Points on a hilly landscape, in no order, each with its height.
From any point a climber steps to the highest of the 4 points nearest to it. It stops when none of these is higher. Distance is the straight distance between rows; heights are no part of it.
z792: [ 99  79 133 118 170  79 127 127 156 109 201 144 128 129 177  81  59  82
 144 194 127  71 119 135 177 135 110 120  86 101 172 162  97 129 187 108
 133]  (h 579)
z437: [167 171  96 149 119 104 100  92  89 144 111 124 145 150 123 162 125 149
 106 105 103  94 140 117  61 126 143 153 183 149 100 120 136 141  84 189
  83]  (h 442)
z553: [120  87 142 113 128 153  87 154 127 114 163 145 142 125 163  83 102 122
 138 203 120  77 131 155 125 124  97 132  90 128 147 150 111 126 151 125
 135]  (h 564)
z223: [146 103 142 119 116 127 200 153 144 120 147 119  68 153  89 187 180  89
  93  97 194 185  94 139 212 101  95 138  84 127 114  96 115 109 143  92
 162]  (h 294)
z388: [129 105 163  95 118 129  54 159  99 124 158 134 158  83 136 140  91 164
 115 176  89  79 133 137  73 135 146  88 170 115  90 100 140 140 126 127
 134]  (h 609)
z203: [ 99  73 168  80 121 129  33 173 125 132 165 123 144  77 145 112  85 168
 112 183 109  71 164 142  80 133 153  80 150 117 117 111 132 129 127 113
 112]  (h 649)
z534: [139 124 141 134 113 131 210 142 123 133 134 115  69 159  90 195 179  96
  98  91 194 197  80 143 210 111 138 121  95 126 100  92 112 122 147 104
 167]  (h 343)
z718: [152 156 108 140 138 101  94 110  84 148 116 145 154 139 119 155 116 161
 107 122  96  93 122 108  63 140 137 145 192 142  97 110 137 159  81 182
  76]  (h 344)
z358: [119 102 168 101 111 147  57 166 109 126 173 122 153 110 147 127 102 139
 123 179  89  67 142 152  87 125 126  91 134 120 114 110 128 137 129 141
 121]  (h 398)
z717: [151 182  85 145 122 105 109  76  97 142  97 125 129 151 115 152 121 153
 113  93 108 113 149 112  76 133 137 160 176 139 117 119 128 143  86 180
  86]  (h 489)
z434: [101  93 134 114 164  75 129 125 153 119 201 135 128 126 175  64  41  98
 125 200 100  85 110 154 188 150 139 113  85  79 182 149  90 120 189 104
 136]  (h 490)
z835: [133 183 109 156 112 108 149  71 129 159  59 129 126 159  93 153 167 135
 125  76 148 183 142 103 127 132 162 122 133 129 133 136 138 134 112 125
 135]  (h 307)
z863: [ 96  80 132 108 186  81 156 144 176 121 178 139 127 106 177  55  53  90
 133 183 120 116  88 147 216 158 109 125  96  79 187 158 119 124 200  86
 149]  (h 757)
z752: [123 164 138 142 111 141 161 107 150 139  89 103 121 133 114 147 155 125
 126  66 133 188 131 112 161 141 149 117 129 130 145 117 152 127 140 116
 144]  (h 608)
z150: [106  57 179 101 120 122  28 176 126 125 149 110 150  99 157 113  92 158
 121 189 113  57 170 145  93 137 140  91 134 116 122 113 125 133 124 103
  99]  (h 540)
z444: [ 98  90 128 122 154 141 118 153 139  99 180 145 137 132 168  80  95 104
 137 197 121  72 132 144 153 132  99 132  86 116 163 162  97 135 160 108
 129]  (h 594)
z563: [128 186  74 143 128  95 147  82 105 131  55 143 122 148  92 139 200 149
 147  73 156 184 154  96 106 112 168 144 136 144 113 157 134 119  92 123
 143]  (h 607)
z878: [138 200  97 153 118 120 129  76 111 151  98 133 122 140 107 146 140 147
 130  93 108 143 131 106  93 129 142 149 151 137 146 139 139 127  95 160
 109]  (h 571)
z954: [140 179  69 141 122 107 104  91  98 127  49 131 122 157  94 137 167 148
 135  96 129 137 167 122  72  88 136 178 171 150 106 125 113 116  65 189
 101]  (h 766)
z527: [107  69 167 110 120 141  59 155 120 112 180 129 149 117 154 102  97 130
 128 188 119  64 166 149 100 121 126 107 102 116 127 131 109 140 125 119
 110]  (h 532)
z222: [119 100 154 127 134 165 165 147 174 113 123 106 128 127 135 108 140 102
 145 115 129 158 121 122 190 137  88 134 101 135 149 129 159 124 144 116
 128]  (h 834)
z816: [ 95  91 129 119 182  83 125 124 147 113 192 144 122 129 178  77  54 102
 137 192 124  92 117 141 168 145 122 113  89  99 188 174  96 114 194  97
 126]  (h 528)
z348: [113  89 152 121 120 142 175 161 171 113 138  93 115 135 116 127 134  97
 141 102 147 167 119 113 204 131  83 136  95 141 138 130 146 110 126 100
 134]  (h 541)
z939: [116 102 154 120 122 169  90 159 108 119 152 126 138 121 148  98 106 129
 143 190  95  73 125 152 113 120 111 113 106 119 128 123 121 141 151 149
 116]  (h 382)
z23: [120 122 148 139 111 164 163 140 162 123 103 106 111 123 117 143 150 122
 140  96 137 191 130 121 188 143 106 127 107 138 136 125 156 136 128 124
 142]  (h 706)
z330: [ 96  81 130 126 160 125 141 124 149 108 180 137 130 122 167  76  80  84
 157 189 128  77 118 138 159 138 113 137  84 106 165 170 108 130 167 106
 126]  (h 642)
z494: [141 184  91 143 118  88 150  74 118 140  56 141 136 139  91 142 185 142
 144  71 157 186 157  98 125 114 160 133 137 141 113 149 133 120 115 124
 143]  (h 494)
z801: [101  73 135 126 144 111  84 130 129  93 187 148 136 137 164  96  82 115
 135 195 127  64 140 147 133 118 131 110  86 102 153 161  96 132 155 119
 109]  (h 289)
z208: [154 149 102 138 130 104  87 103  96 145 102 132 167 120 124 154 113 156
 103 122  85  86 136 106  49 141 133 162 195 154  72 121 130 150  71 176
  76]  (h 342)
z998: [118 136 139 133  99 140 173 140 161 140 116 103 110 134 115 151 147 121
 126  86 150 192 131 119 181 140 137 111 107 136 126 100 148 130 136 112
 149]  (h 616)
z307: [113 117 139 142 135 176 130 154 139 121 145 123 132 119 147  92 120 111
 152 151 117 111 117 139 147 127  98 146  82 120 163 145 124 127 135 131
 140]  (h 741)
z630: [ 92  70 143 122 150  96  88 115 127 101 214 129 135 129 166  93  52 115
 133 203 119  55 152 141 145 126 127 108  85 103 152 144  79 115 159 109
 113]  (h 391)
z69: [137 167  90 137 129  96 171 108 117 140  64 135 117 145  95 167 182 127
 140  70 184 206 144 107 139 124 156 127 135 149  93 147 146 129 111 113
 151]  (h 314)
z8: [132 188  89 149 133  97 137  70 135 141  64 143 116 150  87 141 167 135
 154  66 166 187 141  96 118 114 152 142 142 145 141 145 138 128 104 132
 133]  (h 397)
z244: [144 176 133 137 104 172 121 116 112 145 132 131 132 120 129 138 119 129
 113 119  81 101 121 140 100 151 129 120 142 126 141 109 137 140 137 161
 129]  (h 795)
z546: [136 118 135 132 104 135 210 142 135 128 131 126  83 150  81 190 168 106
  89  88 187 201 104 139 201 115 130 115  95 137  96  91 134 119 142  95
 177]  (h 380)
z159: [157 144 112 142 143 114  87 110  86 149 125 135 164 120 128 158 109 159
  98 133  85  83 126 105  46 145 145 141 194 149  81 107 140 158  93 169
  91]  (h 365)
z926: [158 177  68 153 120  97  99  83  92 145  77 129 129 162 105 151 144 164
 112 104 112 123 151 125  65 115 130 170 158 152 111 123 122 118  68 188
  84]  (h 439)
z199: [130 138 153 122 112 176 108 140 113 126 147 133 128 116 136 120 110 131
 127 151  87  95 111 147 105 135 105 111 118 122 141 113 128 146 140 158
 122]  (h 472)
z246: [145 139 140 133 113 126 202 132 137 137 112 107  98 154  99 181 183 113
 101  78 185 204 120 126 193 117 143 112 113 140 107  96 141 121 130 108
 176]  (h 372)
z545: [133  63 142 125 128 140 191 162 164 113 150  99 107 149 111 152 144  98
 132 108 168 172 112 107 214 116  77 138  93 146 130 119 136 108 119  96
 141]  (h 225)
z255: [158 163 114 147 113 123 212 136 102 142 139 132  64 167  96 198 195  91
  80  71 204 197  88 140 190 109 129 136 102 128  96  94 104 115 166 109
 177]  (h 215)
z853: [125 107 155 108 106 157  75 162  99 119 163 134 142 113 142 111 123 136
 115 169  94  70 115 147  92 113 123 104 125 120 116 106 120 137 131 144
 122]  (h 440)
z364: [146 183  58 133 124 103 106  92 105 138  33 148 114 151  99 123 194 156
 139  81 139 149 156 134  61  81 150 170 163 166 106 134  96 119  77 166
 118]  (h 237)
z953: [135 197 112 154 104 134 138  76 128 144 100 127 123 137 103 143 142 127
 127  88 114 159 127 107 114 151 150 130 135 141 138 117 148 123 119 146
 122]  (h 601)
z152: [134 196  76 149 120  99 121  54 107 134  68 133 125 149 104 145 160 144
 132  84 123 145 152 109  89 109 152 158 152 139 130 134 124 124  93 145
  97]  (h 519)
z445: [157 128 152 113 135 117  69 135 103 137 130 149 159  99 138 150  98 170
 105 153  69  70 129 117  46 156 165 106 202 133  77 113 148 157 122 158
 110]  (h 491)
z618: [105  91 120 139 184 105 153 146 168 115 175 141 123 112 178  69  74  97
 149 172 131 109 103 131 185 144  94 138  97  99 181 167 116 125 189  84
 131]  (h 508)
z591: [135  92 154 118 116 141 194 158 154 108 136  93 103 145  96 168 156 110
 113  93 165 201 114 133 209 119 102 133 100 146 119 111 136 122 125 101
 138]  (h 291)
z97: [142 191  57 131 124 103 102 107  91 114  35 144  94 149  97 120 184 164
 136  85 140 147 164 140  53  70 156 179 183 160  96 125  94 104  61 196
 114]  (h 529)
z291: [114  95 139 128 157 145 110 152 138 110 159 142 148 119 159  83 102 107
 147 187 129  67 123 155 140 117 102 128  84 117 162 162 120 128 157 111
 129]  (h 634)
z102: [ 88  93 147 121 156  83 100 118 143 100 211 132 134 130 174  87  53 100
 128 201 120  58 127 150 159 126 127  98  86  92 172 156  90 116 177 107
 125]  (h 488)
z541: [113 114 147 121 139 171 113 154 126 117 140 128 134 108 147  80 118 124
 149 172 118  90 108 149 143 128  99 136  88 115 153 147 130 140 144 134
 129]  (h 543)
z279: [161 134 130 128 129 106  87 113  83 147 116 143 162 114 130 162 108 169
 101 142  77  72 131 107  41 163 140 128 211 149  68 111 135 155  94 179
  98]  (h 438)
z18: [125 178 132 141 111 153 155  97 157 145 105 113 118 135 118 135 138 128
 131  82 107 171 124 108 140 139 128 128 128 127 151 109 151 129 118 143
 129]  (h 518)
z535: [123  71 139 129 141 154 195 150 169 106 151  98 125 135 130 124 116  85
 146 127 146 155 111 114 206 135  71 149 109 136 134 151 149 102 131  78
 134]  (h 771)
z12: [122  65 136 122 165 139 182 144 184 115 167  98 126 131 132 113 112  89
 143 115 151 161 112 118 200 135  64 146 110 131 151 148 133 100 149  66
 140]  (h 665)
z415: [128 170 143 136 120 171 138 112 140 134 115 111 115 113 119 128 139 124
 140  94 100 154 116 134 124 140 130 121 127 124 158 106 135 131 137 157
 137]  (h 473)
z10: [115  93 131 133 151 160 161 152 168 116 137 111 138 115 150  87 122 102
 158 138 142 140 103 120 180 132  84 150 100 129 162 151 141 119 145  88
 139]  (h 837)
z741: [139 148 128 134 117 122 215 147 110 131 154 145  57 171  87 201 205  86
  89  90 199 201  82 148 200 101 120 141  85 124 102  93  98 121 161  98
 176]  (h 287)
z209: [134  63 142 129 143 132 178 167 175 112 166  88 111 150 127 144 127  87
 132 116 167 176 117 106 209 130  68 140  94 138 132 139 139 106 132  82
 129]  (h 599)
z275: [121  86 128 145 174 150 159 146 168 108 165 128 143 119 163  80  94  94
 154 166 135 118 106 132 175 138  82 163 110 110 180 165 124 122 162  90
 133]  (h 676)
z583: [108  79 126 140 186 114 170 144 179 110 183 137 144 118 162  85  68  87
 140 164 144 120 103 135 180 148  91 149 107  98 173 167 124 110 184  75
 128]  (h 460)
z72: [ 91  70 140 115 135 102  58 136 136  98 213 132 143 133 172  99  61 123
 124 207 121  36 162 150 120 126 133 106 100 112 144 141  87 120 141  96
 103]  (h 326)
z25: [ 94  90 137 106 190  73 149 125 169 125 205 144 123 100 177  61  31  95
 113 194 123 121  86 156 200 147 126 121  85  73 185 148 114 119 192  92
 138]  (h 695)
z631: [121  79 166 101 117 136  30 164 120 124 155 125 142  93 158 124  98 157
 117 184  93  73 145 138  76 110 144  93 148 108 114 100 136 132 120 123
 118]  (h 563)
z877: [117 125 145 124 114 188 123 136 130 126 138 132 136 114 145 100 113 104
 158 156 115 100 125 147 131 124  96 125 103 108 158 133 129 141 140 147
 121]  (h 148)
z495: [157 159 124 131 121 121  94 111  87 150 128 142 148 118 123 149 107 155
 105 132  71  81 111 122  55 139 135 120 175 140  98 109 126 149 112 172
 110]  (h 437)
z765: [147 195 118 135 100 149 129  93 118 147 111 126 121 135 119 136 132 144
 129  99 100 132 123 122 117 146 135 123 139 121 144 108 151 140 130 155
 120]  (h 661)
z459: [154 203  94 136 115 126 113  76 105 149 110 127 136 153 116 150 127 146
 115  99 101 127 127 119  84 134 141 144 167 140 137 132 129 132 103 161
  98]  (h 535)
z212: [156 155 104 149 125  86 202 113  99 151  93 149 123 158  83 176 192 123
 116  72 205 209 118 117 138 111 166 128 131 146  77 132 144 136 122  86
 161]  (h 386)
z883: [103  94 125 122 175 107 154 130 157 112 198 151 139 118 184  64  63  88
 135 185 119  95 102 145 178 139 115 134  95 107 185 160 106 130 179  98
 134]  (h 589)
z931: [109  90 139 133 130 165 155 145 156 124 136 114 125 120 156  85 114 105
 159 145 128 118 116 127 177 134  86 148  97 121 165 154 145 121 140 116
 130]  (h 840)
z87: [101  79 187  83 117 120  22 179 131 119 146 110 148  73 155 121 100 176
 119 175  84  68 158 138  61 141 168  79 171 119 111 103 145 137 113 123
 109]  (h 697)
z601: [123  83 144 129 136 157 179 154 180 106 148  95 122 129 125 131 135  99
 144 123 154 166 107 110 203 142  73 150 101 140 142 148 151 107 133  98
 127]  (h 733)
z506: [147 142 140 117 112 149  78 129  92 133 140 141 152 128 120 136 104 138
 107 144  80  69 115 138  67 143 128 114 166 115 115 109 138 144 120 158
 117]  (h 615)
z299: [159 168  76 141 127  93  96 107  82 144  77 132 131 159 112 156 138 156
 124 102 125 114 161 123  56 117 135 172 181 164  86 124 112 140  56 181
  76]  (h 374)
z141: [160 182  97 155 123 115 108  89  94 142  99 132 136 146 110 152 119 148
 106 104  98 110 129 121  74 139 138 147 163 132 117 116 127 132  96 177
  98]  (h 474)
z165: [ 86  64 189  84 130 101  11 173 146 128 154 104 147  67 168 107  85 166
 128 181 100  62 182 161  73 144 157  94 157 112 119 119 143 134 105 116
  94]  (h 659)
z456: [108  75 146 116 125 131  63 145 124 109 192 143 144 119 165 102  86 130
 123 203 118  51 158 154 107 115 116 111 101 104 136 141  98 132 141 128
 116]  (h 815)
z489: [139 116 150 121 106 134 200 132 140 132 129 109  95 153  95 191 168 107
  95  92 177 198 117 118 195 120 139 100  97 143 113 103 141 127 130 107
 161]  (h 427)
z576: [145 129 154 108 118 116  58 139 113 135 140 142 163  98 142 148  89 173
 115 160  65  80 126 121  41 159 163  91 191 133  86 102 140 155 105 142
 121]  (h 459)
z247: [137 173  53 118 119 111 119 101  85 117  36 155 106 138  74 134 211 161
 136  68 154 179 163 119  68  69 161 170 160 156  96 131  91  98  90 165
 133]  (h 410)
z603: [133 190  87 154 119 107 153  70 117 137  64 133 118 141  98 133 163 145
 140  74 137 187 148 104 117 121 152 133 145 123 130 150 144 115 111 141
 125]  (h 327)
z48: [ 99  88 157 103 124 145  67 161 114 114 178 138 143 121 157 100  95 120
 129 196 107  65 139 145 128 110 103  98 106 104 139 136 110 131 145 123
 114]  (h 621)
z471: [121 136 142 136 112 153 168 131 167 132  97 102 125 132 128 142 144 125
 133  91 141 180 132 123 180 136 128 116 127 138 147 104 149 125 120 128
 145]  (h 736)
z640: [119  88 159 106 106 139  57 163 113 113 170 128 147 120 155 108  91 132
 128 188 110  66 151 145  93 122 120  98 113 102 125 118 110 141 137 135
 126]  (h 534)
z86: [134 153 137 126 105 155  92 127  96 129 153 146 141 118 135 125 115 140
 113 145  79  87  98 136  82 144 125 124 149 117 123  91 124 137 140 160
 121]  (h 677)
z429: [153 155 115 151 108 106 203 126 104 151 118 138 100 167  93 196 187 111
 104  83 201 204  98 136 173 120 158 113 120 132  91 120 131 122 151  90
 172]  (h 305)
z117: [132 144 133 136 111 162 162 136 151 134  98 106 118 115 123 133 140 119
 135  83 120 170 120 116 164 141 134 114 115 138 142 112 154 125 126 138
 148]  (h 819)
z594: [ 91  71 164  83 129 114  30 161 129 111 193 114 140 113 154 108  78 136
 118 198 124  58 175 145 100 130 133  99 114 121 115 124 110 140 127 100
  96]  (h 316)
z478: [137 184  62 129 121  97 139  85  91 125  31 169 119 142  82 132 213 151
 154  80 167 192 165 108  83  72 152 167 159 158  73 150 111 113  87 147
 146]  (h 565)
z509: [136 179  56 124 118 127 124 111  90 114  26 160 117 139  84 121 219 166
 150  58 150 169 160 124  61  70 157 171 171 167  85 128  91  91  81 168
 141]  (h 527)
z827: [139 184  85 152 132  97 161  83 117 137  58 145 126 156  84 146 197 145
 148  65 169 198 152 103 115 114 170 141 141 145 113 157 131 128 113 132
 142]  (h 509)
z529: [146 121 150  98 107 144  82 149  84 132 148 141 149 110 127 134 100 139
 114 162  88  88 123 141  76 134 129 102 141 113 107  98 121 140 132 154
 123]  (h 575)
z520: [ 99  66 156 106 123 113  55 146 128 119 195 125 149 129 162 109  82 127
 130 203 122  53 155 142 107 116 117 100 104 100 130 136  90 127 137 106
 112]  (h 556)
z186: [116  89 150 112 123 154  94 157 112 123 162 138 143 121 148  95 102 113
 140 192 116  68 129 152 125 122 100 117  96 110 150 141 115 143 148 132
 126]  (h 504)
z254: [146 183 126 158 128  94 200 102 123 145  90 134 126 163  91 174 171 125
 115  70 183 200 123  97 156 135 169 110 137 140 102 125 150 125 129 100
 160]  (h 409)
z113: [149 139 134 144 106 116 201 135 112 143 128 125  88 164  93 196 189 105
  96  81 199 198  99 141 189 114 149 119 102 137  93 112 120 122 152 101
 179]  (h 290)
z900: [120  94 169  88 112 146  45 167 104 124 162 131 150  89 149 132  93 165
 116 168  99  83 140 141  76 129 137  93 152 102 109 102 137 139 126 131
 119]  (h 536)
z514: [125  87 134 136 134 167 171 154 169 115 130  96 133 121 150 100 127 113
 158 129 143 146 113 129 169 139  78 147 103 130 156 153 153 121 129 112
 129]  (h 852)
z664: [113  96 181  88 138 118  22 149 141 134 130 120 142  56 145 122  92 185
 117 165  79  80 155 129  53 152 193  75 187 132 101 105 146 126 118 123
 114]  (h 668)
z263: [149 157 126 148 119 102 206 118 109 147  97 131 105 154  97 183 181 125
 107  64 190 195 122 126 168 129 167 112 126 137 103 121 134 131 147  90
 169]  (h 275)
z60: [124  89 182  92 134 125  34 177 122 123 140 127 148  91 130 139 103 167
 112 170  81  76 138 130  43 157 172  83 184 115  99  97 143 137 120 135
 115]  (h 763)
z502: [138  74 140 120 116 138 194 148 149 115 159  92  84 161  96 171 153  95
 106 113 169 178 106 131 227 105  85 141  93 131 115 115 135 121 120  88
 151]  (h 65)
z722: [129 118 146 129 107 188 110 150 116 128 140 144 132 114 137 102 122 127
 137 160  94  84 110 150 124 132 103 118 119 121 155 124 138 135 140 146
 130]  (h 95)
z357: [157 179 125 149 116 146 119  98  93 147 119 140 144 133 124 129 119 133
 121 113  81 106 118 130  94 134 138 126 146 132 136 108 144 145 127 161
 104]  (h 666)
z605: [116 115 153 108 114 166  91 158 115 136 145 139 133 116 153 102 117 131
 135 173 101  76 114 145 111 122 103 130 101 112 145 119 125 148 138 157
 126]  (h 232)
z669: [133 183  76 147 130  91 158  82 107 131  37 157 115 147  95 136 196 143
 140  74 163 174 142  98  85 102 169 147 145 146 103 145 110 111  93 147
 130]  (h 791)
z575: [115 111 141 122 121 179  97 148 110 122 153 131 136 102 143  94 119 116
 140 173 107  80 113 136 112 118  99 129  97 108 151 132 133 129 147 146
 132]  (h 264)
z248: [ 93  93 190  81 136 111  19 171 161 126 133 107 141  36 163 101  92 194
 120 165  64  75 171 146  57 154 190  78 177 140 123 130 151 115 115 132
 100]  (h 552)
z653: [131 183  59 134 118  98 121  84 100 133  46 142 117 150  92 127 184 144
 147  79 139 172 155 121  78  89 140 167 164 149 116 148 112 114  82 169
 105]  (h 216)
z700: [137 121 153 121 105 135 178 143 158 129 114  95  83 145 123 171 150 114
 111  88 156 195 113 118 198 126 125 116 104 139 119 104 137 124 125 104
 151]  (h 514)
z996: [149 161 111 162 119 101 207 122  97 146 110 134  95 162  81 193 175 123
  94  77 196 203 112 137 171 119 163 116 123 135  83 111 132 137 157  91
 171]  (h 339)
z661: [138 179  54 117 132 101 124  92  99 132  33 161 115 143  88 121 201 160
 162  81 153 170 164 112  89  82 152 166 157 148 100 136 104  98  69 159
 133]  (h 320)
z528: [147 167 117 152 116  96 180  94 130 149  82 125 112 146  96 151 177 124
 121  62 160 190 131 100 147 135 163 113 126 132 123 130 141 126 129 108
 153]  (h 716)
z937: [128 143 141 130  98 171 116 134 124 129 131 120 131 118 139 105 123 127
 130 130  98 114 103 136 120 131  99 119 123 123 154 117 139 122 127 152
 118]  (h 26)
z596: [162 185 102 138 117 119 102  97 101 154 132 135 142 141 122 146 123 153
 104 114  85  92 123 129  64 150 137 139 164 145 100 115 128 151 109 184
  99]  (h 333)
z697: [135 171 126 145 116 127 162  91 140 147  88 113 115 138 113 144 153 113
 138  70 132 194 130 108 145 145 159 112 142 134 146 114 150 121 125 128
 144]  (h 533)
z607: [144 181  51 113 117 128 126 105  96 118  25 156  99 146  88 119 203 165
 135  63 138 157 170 137  46  60 164 163 177 174  88 108  82  93  78 183
 143]  (h 689)
z382: [144 150 129 149 113 114 193 127 139 129 115 120 102 149  96 177 170 118
 117  76 168 196 125 119 181 137 160 100 123 135 109 113 138 127 127 105
 162]  (h 274)
z769: [158 158  89 146 135  96  99  95  92 143  92 127 140 148 116 147 130 156
  95  96 114  98 145 115  61 129 134 176 169 159  80 113 112 143  75 198
  81]  (h 381)
z898: [121  84 118 128 185 120 172 146 190 123 192 121 146 117 164  90  73  92
 137 150 144 145 109 124 195 159  80 150 118 106 173 177 123 113 174  60
 136]  (h 337)
z822: [146 130 135 111 129 115  87 114  90 154 135 150 160 107 125 161  95 165
  98 150  79  72 117 106  43 148 156 122 196 138  77 107 141 159 106 150
 109]  (h 487)
z103: [119 112 144 124 110 153 178 144 163 118 120  95 115 134 116 151 148 114
 135  88 132 180 122 126 184 128 112 127  99 139 138 102 149 118 129 121
 151]  (h 712)
z901: [128 133 142 133 109 171 164 135 163 125 114 106 123 113 134 119 134 112
 145  98 124 160 114 120 169 159 109 123 103 139 160 121 148 139 124 122
 138]  (h 797)
z761: [138 173 133 145 102 173 143 122 130 136 113 123 128 129 133 121 127 121
 127 113  96 124 109 132 116 143 119 128 134 124 154 108 139 141 142 160
 115]  (h 582)
z256: [103  55 182  95 139 123  14 171 145 113 166  97 150  86 174 109  94 160
 125 190 121  59 181 151  83 143 144 103 137 130 120 118 129 133 109 111
  97]  (h 600)
z41: [146 162 105 147 120  94 193 104 110 142  79 145 131 154  87 168 191 136
 128  69 192 189 127 105 142 119 166 122 129 131  90 142 151 124 126 110
 171]  (h 435)
z938: [150 140 139 127 129 137  74 124  90 133 146 146 159 105 128 154 104 166
 106 147  84  72 108 120  60 148 143 113 185 131  91 107 134 146 120 161
 115]  (h 542)
z726: [122 148 141 133 104 184 154 133 161 138 108 112 124 113 135 119 147 124
 142 100 108 161 114 139 154 135 120 126 118 134 153 120 146 133 133 151
 133]  (h 658)
z215: [109  94 130 142 158 147 140 150 161 116 161 136 137 115 161  91  98  98
 161 169 132  93 117 136 152 124  84 137  81 109 163 173 115 136 160 118
 128]  (h 678)
z745: [115  86 128 135 156 140 183 155 176 122 160 115 135 121 145  92 102  96
 151 153 152 135  99 116 177 143  84 145 113 129 168 162 142 118 146  80
 126]  (h 781)
z689: [148 176  80 136 128  75 167  94 102 135  40 153 122 143  88 137 200 155
 162  74 176 186 161  99  95  92 165 149 152 139  82 147 126 124 105 124
 150]  (h 633)
z767: [113 141 150 135 119 189 137 142 146 131 122 115 128 110 143 112 117 113
 148 136 111 114 116 141 142 137  96 138  97 125 162 114 136 140 134 148
 129]  (h 696)
z472: [132  75 143 140 171 139 188 147 175 110 179 122 141 121 152  97  90  92
 148 143 152 154 106 122 200 142  82 146 113 119 152 165 137 114 161  66
 135]  (h 720)
z696: [140 177 104 153 128  92 173  79 111 141  74 130 122 160  91 151 172 144
 134  76 157 185 134 100 118 122 169 134 128 131 118 153 147 113 111 115
 149]  (h 401)
z972: [155 183 113 145 113 124 111 101  94 156 135 138 145 127 111 151 108 132
 114 122  88 108 118 122  81 145 136 143 161 126 129 113 121 142 111 173
  99]  (h 506)
z300: [109 126 143 131 123 177 139 142 145 124 122 113 126 116 139  91 133 123
 147 141 116 137 121 119 154 131  88 146  92 124 160 128 142 128 138 133
 132]  (h 788)
z589: [118 121 148 134 126 172 167 146 162 120 128 108 129 119 139 104 131 110
 150 113 122 155 121 126 170 143  89 131 108 134 155 131 142 129 130 118
 132]  (h 833)
z679: [ 98  82 118 121 198 108 161 129 181 110 193 131 137  98 180  81  64  98
 149 164 135 117  95 134 192 144 109 139 102 102 176 163 126 126 181  72
 139]  (h 379)
z755: [111  94 130 136 160 143 152 146 168 107 163 139 146 108 157  71  98  93
 158 166 139  98 106 123 170 135  88 152 101 113 172 171 126 120 149 102
 125]  (h 702)

Two climbers start at each pair of points below. Name the first point that both come to, or write never.
z255 and z223: z546
z208 and z141: z459
z741 and z246: z489

For each start below, name the point where the climber stops.
z883: z514
z769: z244
z113: z117
z102: z514
z299: z244
z279: z244
z495: z244
z444: z514

Call two points neighbours if one is among the 4 nearest of the other. Go from one point of each pair to the other, from neighbour to neighbour, staying as high as possible. Name the lowest point that can't be avoided.
z535 and z528: z697
z535 and z514: z601
z863 and z535: z883
z514 and z60: z576
z514 and z117: z901
z117 and z456: z553
z954 and z607: z97
